A landscape with many valleys, sampled at points; each row gives a point and its height.
From any point a ball rolls to the lowest of the 3 points nearest to it. It stops when none of these is lower. Distance is the straight distance between rows; heights are no part of it.
Z_136 (h 246): [101  83  76 147  94  39 136 105 138 101 159 176 220 111 169 158 158 128
 133 144 155]
Z_847 (h 359): [128  79 104 142 113 109 139 100 124 130 172 162 180 165 130 141 149 109
  80 160 109]
Z_233 (h 322): [118  77 107 151  89  94 137  84 126 131 154 168 196 123 144 159 150 132
 122 153 135]
Z_970 (h 78): [142 102 124 166 112 145 124 105 112 114 123 155 163 115 134 137 139 126
 127 160 142]
Z_22 (h 517): [125  84  81 136 108  43 133  87 115 150 159 212 231 121 131 165 178 135
 148 150 151]
Z_57 (h 60): [161 124 123 144 110 149 115  86 124 146 108 155 167 111 125 137 144 148
 179 156 144]
Z_948 (h 681): [ 65 135 124 121 160  95 145 162 146  97 119  93 104 112 134 140 126 155
  97 110 144]
Z_307 (h 333): [111 148 111 127 141 129 120 143 149 117  93 125 129  82 128 144 142 163
 153 124 155]
Z_6 (h 420): [137 113 145 121 133 167 133 155 129 130 137 107  95 171 123 108  98  88
  79 120  93]
Z_439 (h 321): [108 212  90  81 163  80 127 171 135 102  92  81  86  98  66 152 136 234
 169  52 201]
Z_898 (h 498): [110 169 111 113 163 130 125 150 158 118  85 105 117  73 124 142 132 168
 152  97 153]
Z_242 (h 399): [134 168 148 103 151 188 119 150 128 119 115  97  72 132 126 120 110 124
 137 108 126]
Z_952 (h 619): [ 72  86  98 138 130  67 142 140 139  97 125 106 147 132 158 139 136 120
  76 117 127]
Z_598 (h 464): [143 150 171  85 175 171 123 165 139 127 131  85  64 155 121 121  91 112
 115  90 114]
Z_467 (h 64): [150 117 159 146  97 174 135 102 108 150 121 148 139 103 134 111 140 122
 170 176 133]
Z_573 (h 405): [165 153 140 144 128 179 127 112 129 153  84 127 119  88 129 136 127 150
 211 170 141]
Z_245 (h 178): [135  91 120 157  85 137 130  96 102 141 152 156 168 140 125 120 144 107
 108 155 114]
Z_813 (h 459): [151 195 160  84 173 195 122 170 129 122 145 100  43 129 111 107 110 146
 160  80 124]
Z_957 (h 385): [126 161 135 127 133 185 112 126 121 152 121 126  90 101 130 128 119 136
 178 138 144]
Z_597 (h 211): [173  92 132 137  93 145 123  96 101 139 153 159 147 166 118 124 137 103
 102 165 108]
Z_516 (h 463): [183 142 195  96 129 199 112 127 145 155 145 117  74 141 128  82 106  66
 183 107  96]
Z_146 (h 311): [126 136 143 129 136 156 130 155 135 118 135  94  95 124 117 116 123 127
 110 131 124]
Z_997 (h 442): [141 129 165 111 137 150 137 165 134 125 126  80  67 187 113 105  91  82
  76 107  86]
Z_565 (h 521): [112  80  96 145  89  65 128 101 125 137 153 167 186 154 122 146 159 125
 119 160 137]
Z_560 (h 163): [127 143 135 133 126 141 121 120 130 133 115 131 139  87 136 135 124 129
 147 143 125]
Z_718 (h 128): [ 47 106  78 144 136  20 169 152 143  96 111 129 145 115 168 138 135 125
 116  97 169]
Z_333 (h 99): [131 134 119 143 126 143 121 109 119 133  80 131 147  81 118 139 140 149
 169 144 148]
Z_760 (h 547): [ 66  88  93 137 136  43 146 141 153  86 129 106 151 115 163 153 134 133
  99 117 151]
Z_583 (h 834): [ 76 177 124 107 181  91 144 169 162  96  96  88 103  90 111 141 117 176
 133  84 148]
Z_926 (h 166): [130  87  89 145 103  85 137 101 114 149 144 176 191 114 134 149 164 125
 150 167 143]
Z_546 (h 452): [110 207  99  92 180  93 120 160 157 117  67 101 120  73  98 155 131 201
 175  79 180]
Z_279 (h 210): [113 120 115 149 127 119 122 113 149 139 112 137 160  77 141 139 142 137
 141 137 154]
Z_152 (h 541): [ 94 182 120 119 153 128 122 154 137 121  97 110  92  93 121 142 129 184
 149 106 166]
Z_657 (h 298): [116 165 122 130 147 152 113 124 134 128 104 114 102 110 132 130 122 137
 140 127 133]
Z_819 (h 264): [137 127 138 130 126 159 132 137 135 118 145 111 104 126 135 110 113 110
 123 125 115]
Z_529 (h 818): [ 71 155 111 121 168  66 130 154 158 104  97 108 114  88 138 137 139 167
 119  92 172]
Z_67 (h 484): [105 113 125 153 132 131 125 113 133 116 123 121 131 115 141 139 132 127
 118 137 120]
Z_119 (h 461): [139 146 173 110 141 175 129 152 122 122 141  96  78 153 129 111  97 104
 125 102  94]
Z_85 (h 376): [114  95 124 132 108 135 147 143 129 119 129 101 113 177 129 111 123  99
  19 135  95]
Z_848 (h 445): [187 102 174 133  97 183 118 103 103 155 159 157 123 161 140 103 124  78
 147 151  88]
Z_885 (h 797): [ 76 136  90 125 156  63 117 124 156 107  88 115 137  77 146 144 143 167
 158 117 168]
Z_265 (h 476): [164  79 141 137  82 131 135  81  90 176 190 195 180 194 100 120 155 107
  83 173 104]
Z_722 (h 114): [133  88 110 153 100 117 129  86 108 150 142 176 193 136 115 135 133 131
 137 156 114]
Z_97 (h 611): [ 97 105  85 138 116  73 133 100 145 126  91 147 177  93 153 154 154 129
 144 138 158]
Z_358 (h 257): [164  97 151 149 100 134 126 114  97 122 156 138 132 187 134 124 118  85
  73 153  88]
Z_749 (h 185): [151 192 129 134 141 158 107 119 135 135  81 116 109  80 104 123 142 171
 190 120 161]
Z_15 (h 101): [128 100 117 155 102 116 115 103 121 134 126 162 183  82 128 141 154 136
 166 169 141]
Z_765 (h 430): [179 106 183 128 116 175 124 130 122 140 144 121  92 171 143 109 105  68
 111 122  80]
Z_144 (h 465): [112  86  71 121  97  30 146 109 137 138 144 200 209 122 146 161 152 131
 158 145 158]
Z_33 (h 667): [101 116  85 138 128  65 111 107 150 129  99 146 176  92 154 144 139 149
 154 142 159]
Z_328 (h 381): [135 206 149  99 158 172 117 177 137 114 103  93  65 116 102 110 123 168
 171  85 132]
Z_122 (h 233): [196  86 157 138  84 156 120 108 103 141 149 152 144 180 118 115 134  70
  71 147  90]
Z_90 (h 245): [ 97 214 114  78 182 112 126 180 136 102 113  84  65 109  75 130 116 211
 155  59 166]
Z_505 (h 655): [ 90 152 119 135 154 108 135 136 133  99 109  97 114 100 143 135 126 142
 119 105 141]
Z_272 (h 115): [135 101  96 140  93  67 131  80 118 159 135 196 212 102 150 159 162 142
 186 160 153]
Z_922 (h 218): [138  63 120 152 108 110 140 104 109 120 162 151 162 182 128 140 141 103
  47 161 101]
Z_630 (h 810): [ 89  82  94 152 120  65 141 100 144 123 151 151 183 137 155 140 146 108
  94 139 139]
Z_416 (h 436): [145 124 169 103 138 168 142 154 122 119 123  94  72 173 131 107 104  91
  90 110  84]
Z_363 (h 255): [141 113 145 142 115 166 127 124 113 139 147 141 114 149 143 114 134 105
 129 137 114]
Z_196 (h 417): [191 149 181  92 131 192 110 115 133 155 138 123  94 136 123  91 121  99
 185 128 108]
Z_540 (h 471): [161  79 124 153  85 125 122  77 102 163 170 187 188 174 109 135 152 107
 106 160 122]
Z_455 (h 518): [176 130 194 113 107 197 112 111 117 161 145 137  71 137 135 100 106  84
 182 129  80]
Z_610 (h 265): [179  82 138 138  85 142 113 114  90 155 176 160 166 217 106 117 123  80
  53 152  88]
Z_850 (h 77): [147 120 101 141 115 104 116  87 131 152  97 171 193  81 136 154 137 147
 184 166 153]
Z_897 (h 537): [135 179 185  79 164 161 125 183 135 115 146  55  28 178 113 110  84 137
 103  66  93]
Z_693 (h 225): [133 136 141 133 124 174 119 124 121 141 134 121 119 124 133 115 111 113
 144 149 116]
Z_777 (h 431): [119  91  75 134 112  19 142  78 127 155 135 202 227 106 154 145 159 129
 175 155 156]
Z_365 (h 287): [159  86 143 125  95 134 137 129 101 139 137 145 152 203 117 122 106  77
  45 170  98]
Z_490 (h 607): [ 70 130  89 134 155  84 131 148 151 107 115 108 124 103 143 131 126 133
 113 104 135]
Z_584 (h 545): [ 87 115 107 143 142 108 140 128 146 112 115 123 130 109 149 139 131 141
  93 121 134]
Z_348 (h 588): [ 91 123 100 146 130  84 133 132 144 104 107 114 147 101 155 145 143 140
 114 125 141]
Z_604 (h 365): [143 109 146 132 117 138 139 128 118 111 148 113 107 166 139 105 122  85
  53 130  99]
Z_803 (h 52): [163 114 131 145  98 154 115  95 114 151 118 161 155 114 127 130 138 124
 156 159 128]
Z_261 (h 304): [133 157 164 119 140 189 118 138 129 148 121 117  89 127 124 102 119 116
 145 124 104]
Z_92 (h 307): [124 196 130  95 163 163 129 177 147 111 130  83  58 123  90 110  99 164
 148  88 134]
Z_134 (h 494): [119 157 153 114 161 147 132 163 125 114 137  84  64 162 116 122  99 122
  91 117  88]
Z_436 (h 292): [123 183 149 102 170 145 136 172 133 108 145  72  63 153 100 116 113 172
 105  81 133]
Z_248 (h 449): [106 114 150 117 134 157 152 157 133 120 118  87  72 171 133 122  96  97
  51 120 105]
Z_778 (h 437): [ 89 103 116 148 123 103 149 151 129 102 133 101 132 145 137 146 126 116
  36 122  99]
Z_953 (h 499): [165 161 179  94 154 191 126 146 127 138 150 102  46 158 123  88 104 104
 160  94  92]
Z_446 (h 400): [121  82 107 162 111 114 130 117 115 107 142 122 158 152 138 141 141 113
  68 134 106]
Z_975 (h 294): [113  91  74 136 111  57 135  95 143 141 125 182 208  99 153 157 141 135
 159 154 151]
Z_462 (h 793): [ 74  87  77 147 112  25 138 111 135 115 128 157 185  99 165 139 140 144
 131 130 155]
Z_319 (h 224): [138  95 126 150 112 123 135  99 122 135 155 154 161 155 116 130 136 108
 111 167 119]
Z_280 (h 792): [ 67 121 109 135 168  60 129 138 156 101  99 119 139  88 151 144 134 162
 134 109 164]
Z_858 (h 404): [187 133 174 130 116 191 125 120 114 149 128 126 101 116 126 105 111 113
 189 148 112]
Z_580 (h 581): [138  79  93 145  83  71 134  81 113 160 182 215 217 153 122 138 169 115
 122 159 137]
Z_855 (h 249): [117 204 153  88 164 153 134 202 120 103 137  61  49 132  74  94 113 183
 150  66 147]
Z_524 (h 724): [ 99 138 104 113 142  77 126 135 145 115  92 119 142  88 155 128 143 164
 130 116 159]
Z_861 (h 154): [152  83 135 153  90 145 121  98 118 148 161 172 177 126 124 128 138 124
 119 163 119]
Z_434 (h 403): [173 132 171 129 113 192 114 109 114 155 131 128 108 134 146 105 117  89
 143 138  94]
Z_854 (h 509): [155 192 175  60 173 174 143 184 129 123 150  76  40 163 100  97  84 124
 129  79 120]
Z_966 (h 508): [165 186 173  87 151 196 113 154 126 139 144 104  58 127 113  90 110 109
 176 100 119]
Z_519 (h 443): [ 89 109  89 154 134  94 132 123 133 114 105 127 158  85 146 145 148 144
 121 135 147]
Z_480 (h 366): [168 152 161 120 146 193 117 134 125 141 126 118  80 128 126  98 107 115
 172 141 117]
Z_996 (h 392): [120 114 140 135 138 141 130 144 118 102 128 100 112 154 132 112 114 108
  81 134 105]
Z_800 (h 358): [156 159 177 130 134 189 121 141 128 147 135 115  90 130 129 111 119  87
 151 129 106]
Z_739 (h 456): [149  72 125 148  90 127 132  80  99 147 164 184 187 179 112 135 139 101
  76 146 100]
Z_699 (h 426): [109 114 130 148 133 117 135 144 124 101 136  99 120 139 145 131 107 127
  81 122 115]
Z_939 (h 598): [118 189 107 115 151 150 108 158 147 111  91 113  94  86 109 145 112 164
 165  97 143]
Z_205 (h 284): [130 180 102 115 151 115  91 131 138 129  59 117 121  67 144 143 120 177
 186 119 154]
Z_558 (h 300): [115 218 125  97 177 148 133 178 132 109 117  76  68 124  57 124 123 202
 163  59 174]
Z_641 (h 409): [ 96 172 128 126 145 141 128 150 136 121 106 112  92 120 119 121 118 153
 125 128 140]
Z_518 (h 228): [173  92 152 142  86 149 127  96  91 165 167 160 164 172 114 128 141  85
 127 158  99]
Z_967 (h 330): [132  86 130 133  98 135 138 135 117 122 140 111 136 196 125 124 105  87
  49 134  98]
Z_782 (h 126): [141 153 116 133 116 137 114 121 133 126  88 139 148  77 125 138 135 147
 183 134 158]

For each start below, name the point where the ball stops.
Z_778 => Z_722
Z_610 => Z_722
Z_699 => Z_722

Call two points neighbours if one is among the 3 nearest of the other. Go from one point of each pair to the other, from neighbour to neighbour, staying as low as possible. Name the highest point that can't be avoided.
Z_722 / Z_718 => Z_348
Z_136 / Z_333 => Z_975
Z_722 / Z_922 => Z_847
